A landscape with many valleys, sampled at points; each row gives a point and its height.
From any point a ball takes the steepest step (drop divided by distance) to one of its 2 nearest points. It stops when none of these is lower. Distance is the straight distance between rows; heights are no part of it.
kade height 74.6: [147  90 109 144 108 170 107 101 109  78 111 130  69 132  58 190 142 135
 137 103 133 134 150 127 141  82 166  71 156 103 128 167 137 135 126 108
 133 143 111 182 102  83 111 146 105  87 112 185 135 129 157 104 126 128
 162 123 168]
ziv height 67.7: [134 146 180  78 156 147 134 111  77 148  48  90 121 137  61 152 162 125
 127 105 114  83 185 116 109 104 188 140 109 143 101 113 132 121 124 121
 173 190 139 135 128  80  62 117 126 137  90 130 119  96 128  67 121 143
 156  97 157]
nus height 52.9: [137 152  73  67 120 120 117  97 101 108  68 149  98  90  67 142 174 127
 138 117  90  98 159 112 101  72 177 137 128 128 110 121 145 198 120 114
 141 158 123 140 154 104 138 100  99 145 115 162 125 115 161  98 143 118
 189 110 129]
fal height 42.4: [150 153 185 100 125 108 108 111 117 161  81 122 122 139 144 113 129 160
  96 117  89 123 143 121 103 150 158 109 125 160 114  96 102  98 110 106
 158 124 166 101 102 121  73 119 139 111 130 108  96  96  83 106 115  84
 114 103 102]
sul height 47.7: [ 78 153  48 136 134 151 158 113 151  57 132 150  97  91 108 173 122  62
 134 104 140 119 136 134 153 139  78 167  98  84 153 153 137 141 152 131
  97 168 110 131 182 122 172 147  71 186 143 138 156  93 146 151 157 184
 177 157 154]
ligi height 19.4: [109 140 145 125  86 138 112 138  98  77 156 134 109 123 136  80 142 140
 116 154 168 138 123 114 141 121 142 118 128  86 160 113 115 164 157 133
 126  65  96 124 125 166 113  90 138 126 103 128 123 154 154 157 134  99
  79 135  98]
fam height 85.2: [133 166 110 118 143 142 147 131 145 135  75 108 140 150 127 194 101  93
 205 104 150  92 121 169 127 149 144 109 136 179 120 120  76 113 149 117
 135 126  78 131  94  88 102 116 130 151 114 157 140 137 141 112 170 215
 119 138 150]
fuf height 63.2: [138 133 107  89 101  98 118 107 105  64 119 168 104  97  91 115 140 130
 136 124 121 127 139  98 143 123 115 105 117 117 120 122 102 169 132 102
 123 116 128 112 126 139 120 111 118 123 101 187 128 104 151 103 147 105
 171 120  95]
fos height 47.8: [115  92 100 184 116 168 158 142 176  97 185 158 194 113 183 141 127 124
 107 179  98 157  79 136 144 168 112 141 155 127 171 184 185  58 115 149
  81 117  97  73 120 143 179 193 100 121 161  90 165 112 127 182 122 158
 157 138 149]
kifud height 47.5: [126 168 230  94 119 100 115 112  65 137  75 155  84 152 152 119 152 164
  95 126 114 117 146 107 119  90 171  79 128 137 125  49 107  91 126  64
 180  97 157  92  79 134  66 122 175 128  90  78 120  71  98 117 119 101
 128  99  49]
mot height 42.6: [105 161 156  98 122  92 135 152  78 124 120 149 126 151 133  92 110 122
 132 119 165 127 132  74 158 151 143  96 136 131 134  81 108 125 155  88
 151  80 111 115 100 175  87 123 169 139  52 149 112 130 171 118 149 137
 119 139  86]
Tok height 53.3: [ 74 122  83 185 118 165 162 120 152  39 144 149 117 124 110 210 119  72
 148  85 168 128 128 151 166 146 101 149 105  89 144 173 159 102 161 128
 105 169 106 139 171 108 182 148  68 180 150 115 172  81 132 152 124 215
 175 160 172]
riken height 89.8: [106 146 105 135 111 157 143 161 132 106 161 110 155 122 140  92 130 137
 120 126 154 125 115 129 118 124 137 161 121 122 140 135 124 149 152 164
 107  89  86 106 151 135 150 107 109 166 143 100 140 160 123 183 138 147
  95 139 126]
muvun height 72.3: [176 133 102 144 136 161  92 132 136  96 101 110  68 156 112 185  96 121
 146 114  85 140 129 124 145 179 133  62 156 138 145 137 117 117 121  94
 120 174 123 119  57 116  82 174 131  83 111 176 148 114 131  80 128 130
 167 102 128]
filim height 31.5: [127  75  84 168 117 110 140 113 166  50 146 153 107 110 106 180 116 122
 126  87 130 129 120 124 170 137  60 125 100  85 146 170 153 129 122 119
 126 158 155 138 167 123 152 159  82  99 136 163 143  86 143 121 125 113
 180 158 159]
bidu height 56.0: [137  94 121 172  92 122 116 124 135 117 173 159 139 121 164 118 120 158
 140 151 128 169  90 122 132 141  92  99 137 113 168 148 103  78 113 125
 116  59  96  77  93 137 149 118 121  84 137 114 144 144 121 156 119 116
  98 140  95]
Bebul height 38.9: [133 112  62 131 144 100 131 118 146  62 137 152 107 100  87 167 143 121
 111  75 101  89 142 119 163  84  86 147 102  96 132 138 158 181 123 126
 134 162 132 146 194 116 175 156  83 116 131 154 135  97 152 128 129 117
 200 144 145]
Mek height 48.7: [ 92 144  69 181 150 148 170 160 187  82 178 145 139  88 149 145 122  74
  91 143 117 139 114 154 169 171  81 179 120  95 157 174 158  95 133 153
  83 177 108 109 171 156 177 168  80 181 152  98 156  85 110 175 114 157
 169 156 158]
lera height 32.8: [ 84 204 125  88 151 103 148 130 128 178 128 140 139 140 143 111 109  68
 130 143 178 126 127  93 145 179 131 141 139 145 136  92 123 106 154 107
 127 110 129 109 121 172 117 158 130 186  81 162 100 142 159 117 190 197
 129 148 115]
lazap height 48.0: [155  93 150 129 127  89  89 104 143 125 154 142 125 128 138 105 127 110
 119 187 147 149 123 123 145  83  71 105 105 107 134 124 126 120 114 134
 134 148 165 151 142 107 131  63 131  64 175 103 135 141 144 163 115  17
  93 148 121]
lor height 29.5: [121 116 162 154 100  89 126 133 107 136 159 138 154 118 161  92 140 176
 131 155 147 155 107 134 125 108 137 133 128 118 148 106 111 147 143 157
 123  43 104 111 130 163 164  82 147 127 131 102 128 161 119 168 119 116
  64 148  83]
zevo height 28.7: [111 141 147 117 111 160 114 154 121 149 168 127 111 139 158  69 117 103
  90 154 198 139 108 116 155 127 135  96 166 104 155 128 148 107 147 104
 135  91 126 154  88 163  98 151 148 132  80 136  89 173 174 154 114 110
  55 120 151]
tem height 41.9: [127 153  51 142 155 162 150 150 147  83 135 111 113 109 110 170 105 116
 164  65 102  84 135 152 136  91 111 161 101 112 119 133 123 151 145 147
  90 160  79 125 179  82 166 130  94 168 147  92 182 124 135 166 144 166
 158 139 152]
gutad height 52.6: [141 188 170  70 144 115 124 138  79 116  74 156  90 158 141 128 129 140
 111 100 114  95 153  81 118 119 173  94 137 161 116  45  98 106 152  52
 170 108 126  72  75 134  71 152 154 144  85 105 124  82 112 118 137 139
 153 100  56]
Vekir height 31.4: [130 106 173  92 126 157 117 113  79 223 127  94 164 117 167  63 154 130
  97 163 169 136 121 147 116 113 167 128 151 136  89 105 177 142 132 147
 145 125 193 185 123 162 102 142 161 133  96 138  75 165 155 116  97  98
  55 100 130]
matid height 87.9: [109 137  91 138 103 160 142 141 143  62 155 129 121 110 120 117 119 116
 121 123 152 134 122 116 136 152 110 139 120  95 157 161 117 134 148 141
 103 118  98 107 137 139 133 135  96 149 133 133 139 134 133 160 143 138
 131 137 146]
gupo height 20.1: [110  85 179 122 151 136 148 136 115 200 132 120 147 166 152 121 105 149
 126 120 144 163 126 112 117 133 145 104 191 193 112 136 123  93 137 108
 124  90 157 170  85 137  93 167 178 126 101 143  79 153 124  93 126 150
  92 118 131]
kov height 40.0: [142 126 197  85 126  93  96 110  97 123 126 139 129 135 120  74 169 132
 124 194 157 116 147 121 126 100 147 113 105  92 132  98 133 155 107 117
 162 152 164 143 120 135  96  71 149  92  95 140 110 129 156  98 115  46
  93 117  98]
vuto height 6.2: [107 156  67 108 159 149 162 169 149 165 152 103 187 111 159 109 126  91
 142 133 134  78 115 170 106 115 106 205 108 147 105 125 164 147 122 173
 101 110  80 117 180 132 179 123 120 197 162  89 153 153 124 181 148 188
 117 125 124]
mep height 16.7: [ 79 143  91 100 134 171 175 139 138 178 151 102 178 114 146  89 140  65
 129 143 176 105 102 164 104 142 123 192 125 140 108 132 156 147 149 156
  86  95 104 153 173 149 183 131 133 204 155 124 114 141 146 155 145 204
  99 132 139]
Rase height 59.4: [ 66  97 102 164 114 170 155 114 137  44 156 122 111 138  79 154 131  93
 106  83 198 124 119 134 152 131 116 143 102  73 126 179 145 122 164 114
 122 165 129 179 158 118 169 137  99 154 136 116 135 102 141 144 112 169
 152 160 201]
kobeg height 10.4: [132  43 121 195 136  95 143 136 178 177 169 144 109 121 154 141  84 170
 151 135  95 181 107 111 108 129  86 130 137 154 133 180 115  86  89 134
 126 128 145 141 131 129 170 116 142  72 180 107 148 154 113 129 113 128
 120 135 144]
kip height 70.6: [128  99 137 119 107 154 124  96  99  75 118 126  81 116  73 145 148 158
 122 120 142 141 154 108 125  67 165 104 131  87 129 152 126 171 128 120
 140 120 112 165 130 101 105 106 117 117 113 156 134 133 168 123 130  97
 138 131 150]
bis height 14.3: [120 121 143 130 148 131 125 141 156 129 141 120 115 154 122 133  95 101
 116 136 159 148 123 112 156 178  98  90 145 133 120 178 134  74 109  96
 129 167 176 150  83 123  91 163 139 100 101 163 103 131 148 103 139 119
 140 138 167]
lub height 19.3: [120  47 115 236 136 132 149 154 173 123 174 120 118 137 124 162  85 165
 153 103 122 169 109 136 121 119 116 133 137 130 139 187 146  85 116 149
 112 138 115 149 139 118 181 136 125  98 170  81 191 163 107 145 112 178
 143 128 178]
soz height 8.4: [106 163 110 108 107 170  97 150 134 157 163 104 121 116 129  48 152  73
  61 159 170 112  90 148 123 143 152 171 136 105 139 124 153 130 143 166
 109 130 130 151 133 179 145 145 109 144 132 130  94 168 128 154 132 118
  72 119 142]
div height 16.0: [159 117 171 135  98  63 111  83 105 109 121 160  84  96 113 143 151 188
 139 143  80 136 144 123 125  54 132 122  98 105 117  97 100 186 105 131
 143 133 140 116 146 120 151  76 146 119 154 126 143 102 104 116 130  69
 152 126  74]
Kosik height 29.9: [176 150 116 143 124 110  91 120 125 176 128 140 160 131 189 118 136 156
 124 128  83 157  91 140  98 136 148 105 147 135 148 103 100  92 107 128
 115  56 109  69  92 137 138 138 111 101 154 121  85 127  87 135  97 100
  90 138  92]
Vuro height 31.2: [ 99 127 126 103 101 155 123 126 106  72 154 131 104 120  95  74 148 101
  97 165 197 119 129  99 149 122 129 129 123  62 152 140 133 159 147 112
 135 135 130 163 134 163 107 117 124 131  82 146 128 145 183 127 136 102
 108 126 147]
kope height 62.4: [131 181 127  48 141 138 128 108 107 146  38 111 109 132  89 137 145 108
 142 102  93  74 168 119  98 132 173 150 107 157  99  87 117 150 135 106
 157 177 134 115 135  95  71 112 123 160 110 127 122 100 127  83 162 145
 165  95 130]
Noke height 34.0: [104 185  90  73 144 128 127 102 123 118  97 147  88 116  79 130 122  73
 126 128 127 113 157  96 145 150 121 138 119 109 127 113 109 145 138 106
 125 173 140 120 125 130 109 151 104 158  92 182 124 114 157  87 191 158
 189 130 128]
Keseb height 36.0: [162 137 168 138 115  63 112 103 108 207 106 140 172 124 182 121 144 172
 117 134  80 143 121 151  86 120 146 145 115 157 108  81 121 129 109 154
 140  72 140  91 144 151 155 102 141 128 177 107  93 111  48 128 105 106
  92 119  59]
ran height 51.1: [115 100 118 178 123 126 162 168 178  88 201 152 176 105 158 103 118 130
 100 150 137 137  99 129 150 128  85 153 129 127 156 171 151  97 130 160
  91 119 111 109 156 154 175 156 106 143 153  95 154 128 111 177 114 118
 124 129 146]
fod height 25.3: [130 157 129  95 146 141 122 126 120 103 126 132  84 142  90 136 111 101
 118 129 138 122 155  86 156 150 123 101 135 111 124 138 115 111 119  89
 141 174 138 120  79 124  74 169 121 127  80 184 115 119 152  95 156 130
 166 127 145]
Rofo height 46.4: [167 115  77 103 140  90 115  99 128  91 101 159 117  88  80 161 170 151
 117  98  65  90 160 112 128  59 142 133 113 122 111 118 157 195 107 125
 148 168 134 137 180 100 169 124  92 113 131 155 124  95 146  98 116  94
 200 127 128]
puzi height 35.2: [ 92 119 110 166 132 157 172 145 157  98 185 148 221 129 151 144 109 146
 132 144 117 124 116 126 144 109 118 152 130 149 146 150 154  93 132 155
 108 108  64  75 145 113 181 152 113 150 149  60 207 137 128 200 144 185
 156 124 168]
mesat height 27.1: [135  84 111 227 119 151 152 145 162 103 128 117 145 155 106 194 109 136
 200  91 152 141 114 157 137 123 133 122 131 147 135 155 130  99 143 160
 105 140  79 146 130  89 190 119 120 107 161 100 204 159 112 149 135 222
 154 134 180]
Talu height 44.6: [124 104  75 208 139 169 158 158 180  61 182 130 147 120 146 165 100 133
 124 130  95 148  99 145 151 167 106 137 126 106 159 185 162  75 126 152
  76 170  95  85 144 134 162 169  94 128 149  84 195 106 120 173 115 161
 175 142 157]
meb height 73.2: [126 119 213  98 167 150 138 129  70 169  88  82 127 151  85 132 149 142
 114 134 154 110 179 106 118 100 178 118 124 119 110 121 136 104 111 117
 186 193 144 153  87  91  46 127 156 143  65 120 117 132 138  86  96 123
 111 119 156]
linev height 54.2: [121 122 176 137 122  99  96 118 102 172 121 166  75 168 159 142 105 168
 137 124 114 171 131 114 128 121 121  51 153 148 140 112  80  42 122  56
 173  85 135 102  45 125  85 122 181  78  96 108 131 109  99 100 115 121
  92 117  57]
kebi height 59.2: [117 132 128 118 154  55 168 171 170 140 153 145 192 109 145  91 142 114
 131 140 149 121 120 132 146 153  62 182 114 160 127 127 162 184 127 163
 118 108 132 139 189 159 199 137 136 158 145 144 116 134 111 137 113 152
 143 122 120]
Kulu height 36.6: [145 158 185 102 117  82  84 125 110 177 119 146 140 144 172  84 139 141
 104 138 128 140 110 134 120 126 154  98 136 145 120  90 109  94 120 106
 149  85 162 110  97 152 101 116 144 104 119 125  71 118  96 113 115  77
  78 113  71]
noris height 52.4: [150 108 137 151 112 120 101 130 159 133 170 137 115 121 169  96 117 131
 110 163 136 154  97 134 134 114  93 102 131 123 142 138 117 101 116 141
 116 104 138 130 122 132 132  97 125  88 168 111 118 153 126 170 116  47
  74 142 115]
padat height 47.1: [111 131 156 122 115  82 136 139 103 148 146 160 169 139 160  90 116 136
 128 128 165 158 105 102 148 153 126  92 155 146 145 121 107  85 142  97
 125  44 119 106  95 171 123 130 156 116  76 147  91 134 145 121 130 139
  96 139  95]
dorit height 82.8: [142 170  88 111 137 152 128 119 137 109  84 111 103 134  99 177 107 100
 176  86 109 115 138 136 130 164 135 114 137 149 123 123  81 139 149 116
 117 158  99 118 101  90 108 141 113 138 132 163 131 118 139 103 155 170
 162 130 150]
Tavag height 83.5: [147  98 109 174 132 192 104 153 163 126 159  77  92 138 137 133 111 140
  90 138 117 150 108 155 114 128 134 116 134 107 119 177 131  99 110 153
 108 141 124 157 126 100 107 122 126 103 174  85 127 148 120 167 107  78
 108 159 169]
dumo height 20.0: [134 109 205  82 156 125 115 116  92 207 122 122 157 136 155  72 138 145
 107 180 178 135 135 114 133 102 149 102 142 144 117 105 150 106 116 115
 165 157 192 172 102 138  75 114 178 114  71 110  93 155 168 120  96  75
  56 114 130]
Bubi height 40.6: [134  86 141 148 113  96 116 120 136  55 178 146 103 114 123 113 136 152
 108 156 153 132 125 114 147  68  87 127  94  83 139 135 128 159 129 138
 133 129 142 149 162 132 146  89 121 102 139 113 157 138 133 152 125  49
 110 138 117]
ruzu height 40.2: [124 103 150 108 117 134 140 124  98 211 127  93 179 127 169  82 145 141
 121 124 146 140 126 144 103 127 156 146 151 160  94 110 153 164 144 161
 124  60 155 153 150 160 133 129 151 154 137 147  82 156 127 121 115 134
  71 115 109]
gipu height 25.0: [160 152  85 136 141 127 133 126 139 167 125 127 203 130 169 131 129 148
 142 126  82 137 102 135  99 156 136 141 147 158 135 121 113 117 115 144
 103  70  89  66 114 120 153 150 110 120 161 115 115 138 109 150 119 149
 123 152 125]
Doka height 17.6: [131 173  74  84 144 101 143 142 148 165 113 131 205 118 170 108 135 107
 163 133 122  94 110 153  97 151 124 174 115 156 131 101 127 154 126 145
 122  82  92  79 152 138 161 114 111 159 145 126 120 149 122 155 155 173
 118 140 104]
kotu height 85.8: [147 126  79 162 121 195 119 142 145  69 148  98  83 124 111 147 116 143
 116 106 104 136 119 133 124 133 133 121 129  98 136 163 111 133 134 146
  98 142  92 123 123 110 119 140  99 123 156 121 146 135 121 154 125 116
 139 143 155]
nom height 77.5: [161 110  72 173 115 188  96 117 124  60 103 111  67 141  70 213 130  98
 154  98 124 132 130 144 157 134 146  83 156 108 135 158 139 133 137 114
  98 176 114 172 101  97 134 166 101  87 124 189 141 112 140 100 134 161
 184 120 157]
faza height 36.5: [135 153 176 116  98  70 100 133 100 152 133 136 146 138 158  80 157 149
 125 156 143 136 113 144 119 129 150 129 122 128 123  84 125 160 136 144
 144  79 144 120 128 171 136  86 149 113 126 129  91 146 111 124 117  90
  71 132  71]
Rul height 80.8: [172 100 144 169 123 164  92 105 143 140 105  83  65 132 123 183 111 167
 125 135  76 152 133 148 105 110 144 108 132 100 131 149 114 117  87 141
 138 166 133 145 114  87  83 111 136  84 175 108 137 134 118 134 104  60
 121 152 160]
gaz height 36.7: [ 97 151 150 116 117 134 142 153 104 126 150 130 109 146 124 111  97 108
 118 131 191 141 128  86 166 162 120 100 154 110 141 130 124 112 146  88
 140 107 121 133  84 167  85 156 155 153  59 152 106 152 175 131 144 148
 111 142 147]
dom height 41.7: [ 94 161  69 112 135 137 144  87 138  84 103 152  86  95  90 193 122  55
 157 101 131 127 150 127 157 158  88 131 104 104 138 140 119 138 149 113
 107 172 137 144 160 107 147 146  73 162 120 189 138  96 165 105 174 192
 190 152 154]
teb height 47.9: [158 171 121 100 130 116 118 129 132 164  85 103 144 126 136 120 125 144
 120  98  75 115 137 128  98 176 145 141 120 157 108 103 102 146 119 133
 141 128 135  98 124 124  95 120 122 135 147 120  98 113  92 114 125 111
 132 125 115]
nasak height 78.3: [129 120 244 105 147 144 124  83  81 192  58  89 128 139 128 144 143 156
 101 159 117 118 170 130  93 112 171 110 110 123 139 123 147  92  80 139
 186 173 178 124 107 100  31 103 161 138 100 110 113 108 101 114  87  87
 101 101 138]
ridaz height 25.5: [ 73 174 113 107 139 154 165 130 134 178 143 104 152 124 116 112 119  58
 123 138 187 130 109 138 132 176 125 159 140 133 108 137 129 119 150 126
 100 110 123 153 133 143 145 146 133 198 127 147  98 143 159 125 163 208
 118 140 163]
sok height 19.9: [105 130 126 124 117 195 119 151 142 144 169  97 116 132 133  75 125  90
  77 149 184 141  98 139 134 148 134 119 148 107 130 169 140 102 133 130
 105 120 135 171 105 140 116 157 130 139 125 127  95 157 150 155 113 117
  80 127 182]
femum height 30.2: [141 120 220 103 102  66 101  83  85 115 104 160 104 133 118 102 177 159
 130 196 112 127 145 137 115  80 148 107  96 104 121  85 113 163 100 120
 164 149 169 132 126 128 122  49 173 101 129 123 120  87 115  92 125  55
 124 117  61]
gara height 27.0: [148  61 162 142 135 100 137 117 138 210 130 103 143 117 140 119 122 181
 102 126 116 148 154 136 105 108 105 152 109 149  88 147 140 151  97 172
 156 137 181 175 164 123 142 114 155 128 164 111 117 141 102 123  94  88
 104 130 152]
Kotak height 62.6: [104 132 137  90 158  86 190 129 165 165 128 139 206 122 151 104 124 108
 146 125 144 132 131 131 130 172  96 156 123 189 113 136 137 151 133 139
 115  93 135 129 172 141 164 137 151 162 134 164 100 113 139 110 146 189
 134 135 130]
Sop height 29.4: [168 135 151 158 122  78  98 125 119  82 171 135  95  98 132 126 128 169
 126 157  89 113 135 141 138  57 110 137 108  88 127  95 118 179 113 156
 118 133 134 113 151 132 154  94 128 119 168 104 157 133  93 149 125  49
 128 127  74]
monuk height 57.7: [139 193 131  63 155 130 133 121 115 130  54 128 101 152 117 154 111 111
 145  93 104  80 155 110 107 150 167 118 135 188 115  74  87 116 154  81
 154 152 129  89  96 105  69 146 131 157 103 122 129  95 119  98 166 167
 154 101 110]
vudev height 34.8: [145 133  83 156 139 158 161 138 161  98 118 119 144 130 119 194 106 127
 209  85 130  91 118 170 127 114 119 135 110 145 123 138 101 133 143 150
 110 141  60 122 148  72 160 119 104 148 153 109 185 145 140 158 148 196
 138 150 162]
diru height 69.3: [163 136 142 110 130 130  99 116 114 105 113 155  73 151 130 147 103 146
 129 112  91 134 138 100 135 148 123  53 145 146 129 113  96  93 119  60
 145 135 134  92  51 116  71 160 146  92 100 156 136  91 123  91 129 105
 149  99  78]
tebe height 64.2: [112 181  93  94 110 102 103 166 123 106 131 126 125 126 118  84 161  97
 149 151 128  84 134 141 103 141 123 200 114 107 127  82 144 208 140 156
 127 133 126 112 162 162 158  93 114 141 143 132 135 166 114 137 144 121
 130 124  93]
bimel height 50.5: [123 128 157 131 129  93 102 140 102 186 148 180 139 167 178 111 112 147
 129 129 144 174 106 108 142 119 121  62 165 146 143 118 111  39 126  68
 143  39 120 102  66 152 115 144 168  90  72 130  98 122 121 112 112 125
  80 135  73]
ruzo height 55.4: [103 135 131 150 150  75 163 196 164  99 194 151 189 105 148  95 130 107
 112 158 161 112 111 139 160 120  76 185 124 135 155 135 174 160 140 170
 105 121 111 128 187 168 198 153 116 166 143  99 158 141 105 171 107 143
 134 107 127]
Nar height 77.9: [182  96 120 212 111 150  98 124 143 125  85  86  67 148 101 209 117 162
 170  96  77 154 130 145 118 137 157 100 143 133 137 140 102 127 126 142
 128 176 116 154 107  89 119 126 129  67 165 129 157 143 100  96 113 129
 147 126 155]
Noz height 53.6: [131 181  92  67 135 105 122 144 138 178  76 105 149 127 129 103 141 102
 137 111 103  81 150 147  95 171 123 188  94 152  88  97 141 174 125 147
 148 152 140 113 164 128 120  95 124 159 142 124 107 125 100 114 147 135
 143 116 113]
Migur height 30.0: [138 141  85 136 153 130 158 137 153 143 163 144 239 116 177 126 130 126
 129 153  82 109 101 142 132 120 109 169 140 154 138 117 155 118 106 157
  95  75  75  66 147 125 192 172 107 135 163  87 153 147 125 192 136 163
 147 136 139]
pinu height 59.1: [120 169 105  72 107 114 115 128 107  97  97 135 106 112 100 103 153 118
 148 135 123 107 144 108 113 120 150 148 119 113 122  96 116 199 138 115
 138 123 121 116 141 141 116  92 120 145 115 160 124 135 149 113 164 110
 152 120 101]
Nes height 24.4: [104  72 120 156 129 103 139 117 180  95 139 137 121 139 114 154 108 112
 122 111 164 150 115 124 159 163  68 108 109 104 136 195 146  98 117 107
 134 162 183 165 138 119 130 140 112  90 124 159 122 108 152 105 125 106
 154 158 186]
zik height 35.7: [132  48 144 150 145 140 171 126 133 207 136  88 161 132 135 137 109 152
 134  94 108 149 147 146  96 129 102 149 144 176  72 156 129 144 117 169
 113 107 139 175 155 111 151 144 162 146 181 135 114 145  99 111 109 161
 121 123 153]
zaz height 49.9: [164 167  58 110 144 130 133 137 131 115 102 110 116  97 129 147 126 134
 167  86  59  88 144 143 108 108 119 167 105 124 121  95 116 197 128 150
 110 157  99 100 170 102 140 111 110 171 157 101 144 135 124 151 136 119
 160 131 117]
Zafe height 40.5: [108 123  88 212 154 151 150 161 173  79 197 135 175 119 134 147  83 155
 120 101  80 132 124 131 158 109 110 143 120 123 154 154 144  86 127 159
  95 146  83  84 162 118 165 159 102 137 134  59 229 113 113 170 117 155
 162 106 163]
zopu height 32.1: [136 126 173  82 151 117 113 125 115 168 115 100 159 129 116  66 160 123
 102 164 158 112 152 120 117 128 147 140 102 114 107 124 144 135 103 138
 165 173 185 153 122 129  92 104 140 111  95 129  97 137 143  94 105  75
  98 121 146]
bigo height 64.9: [103 104 119 145 124 179 133 114 114  74 136  93 103 140  59 150 144 126
 109  82 170 117 134 134 132  99 146 134 106  76 110 164 127 148 141 127
 132 153 120 186 143  92 137 119 112 125 132 120 128 132 147 136 116 140
 140 157 192]
Rinor height 18.3: [145  64 151 148 136 104 128 115 161 203 138 129 120 125 156 122 101 168
 121 140  92 169 125 124 104 131 105 128 137 173 109 157 109 102  94 140
 137 124 169 155 130 120 131 113 156  88 174 116 108 138 102 120 110  86
  98 137 137]
kada height 5.7: [117  87 216  97 148 127 125 110  87 226 105 122 134 155 158 115 117 173
 101 150 144 150 141 114 117 106 156 103 165 183 107 113 134  88 130 112
 164 116 196 174  96 139  67 135 190 123  84 102  87 148 125 112 103 105
  64 111 117]
guzal height 66.5: [157 112 123 117 101 109 118  91 112  92 102 170  87 116 102 149 117 165
 162  93  87 151 135 101 130 143 118  68 123 154 126 123  77 126 137  93
 129 118 125  97  98 110 117 125 131  98 118 168 149  88 128  84 135 122
 165 113  85]
fon height 59.5: [122 184 131  84 108  97  83 152 111 156  99 125 140 149 122  86 177  94
 147 162 121  77 158 142  83 164 148 203 112 132  96  65 166 202 134 152
 164 149 162 112 153 166 134  81 128 133 130 139 115 150  99 107 125 110
 124 106  89]
Dus height 20.6: [ 97 168 114  93 109 155 102 140 115 130 146 104 114 126  86  58 172  84
  95 174 181 105 125 121 121 134 149 185 119  66 139 111 145 171 138 149
 129 152 135 156 140 170 129 119 118 134 106 131 123 170 150 125 142 107
 102 120 136]
beru height 54.7: [138  87 100 183  97 124 136 142 151  60 194 171 150  93 148 128 113 146
 136 150 122 143  95 118 157 135  61 125 111 106 165 159 125  87 117 138
  99 109 103  68 125 145 157 138 102 105 149 105 186 120 117 166 119 108
 135 132 108]
rudev height 80.0: [165 130  60 145 128 169 117 111 127  93  89 110  81 129  68 210 139 113
 165  68  83 103 139 145 136 121 149 117 143 125 111 139 116 159 150 129
  98 182 105 159 140  74 148 151  94 108 147 156 137 111 139 112 127 152
 183 145 160]
repi height 28.8: [100  38 166 149 140 158 164 126 130 189 142 101 155 149 130 124 106 139
 143 116 141 169 120 139 107 138 118 120 179 183 105 164 117 122 133 131
 106 109 167 196 117 123 131 152 177 124 141 148  93 158 124  92 119 166
 113 118 161]
fara height 75.2: [176 103 123 196 136 143  78 154 152 132  80  75  80 164 129 186  95 136
 147 120  95 164 109 158 132 174 146  71 166 146 158 150 121 102 109 119
 130 182 124 149  56 116  94 136 161  53 133 137 147 154  98  82 129 140
 141 103 136]
kepe height 40.1: [118 147 252  94 107 101 114  77  70 141  63 146 104 140 127 112 167 168
 116 173 115 121 153 124 107  90 181 112 102 118 138  67 128 134  99 102
 173 131 172 107 107 134  73  78 182 124  99 110 115  71 112 110 117  76
 124  96  67]
Rez height 41.2: [144 123 148  95 136  97 130 115 102 213 101 132 202 141 183  94 145 135
 126 114 113 133 125 137  84 120 166 144 145 184 101  95 147 127 133 141
 121  41 137 109 151 157 135 131 135 133 141 144  69 118  87 106 115 137
  88 104  79]

Call two points neighbours if one is among the 2 nearest of the other. Go from one point of each pair to the other, from neighbour to neighbour, staying as low as possible. Name the highest point that can't be avoided.
kobeg / bis => tebe
kobeg / femum => kov
ligi / soz => Vuro
kada / kobeg => zik

Where does a ball stop that starts at each point below?
zaz => kobeg
linev => soz
fon => ligi
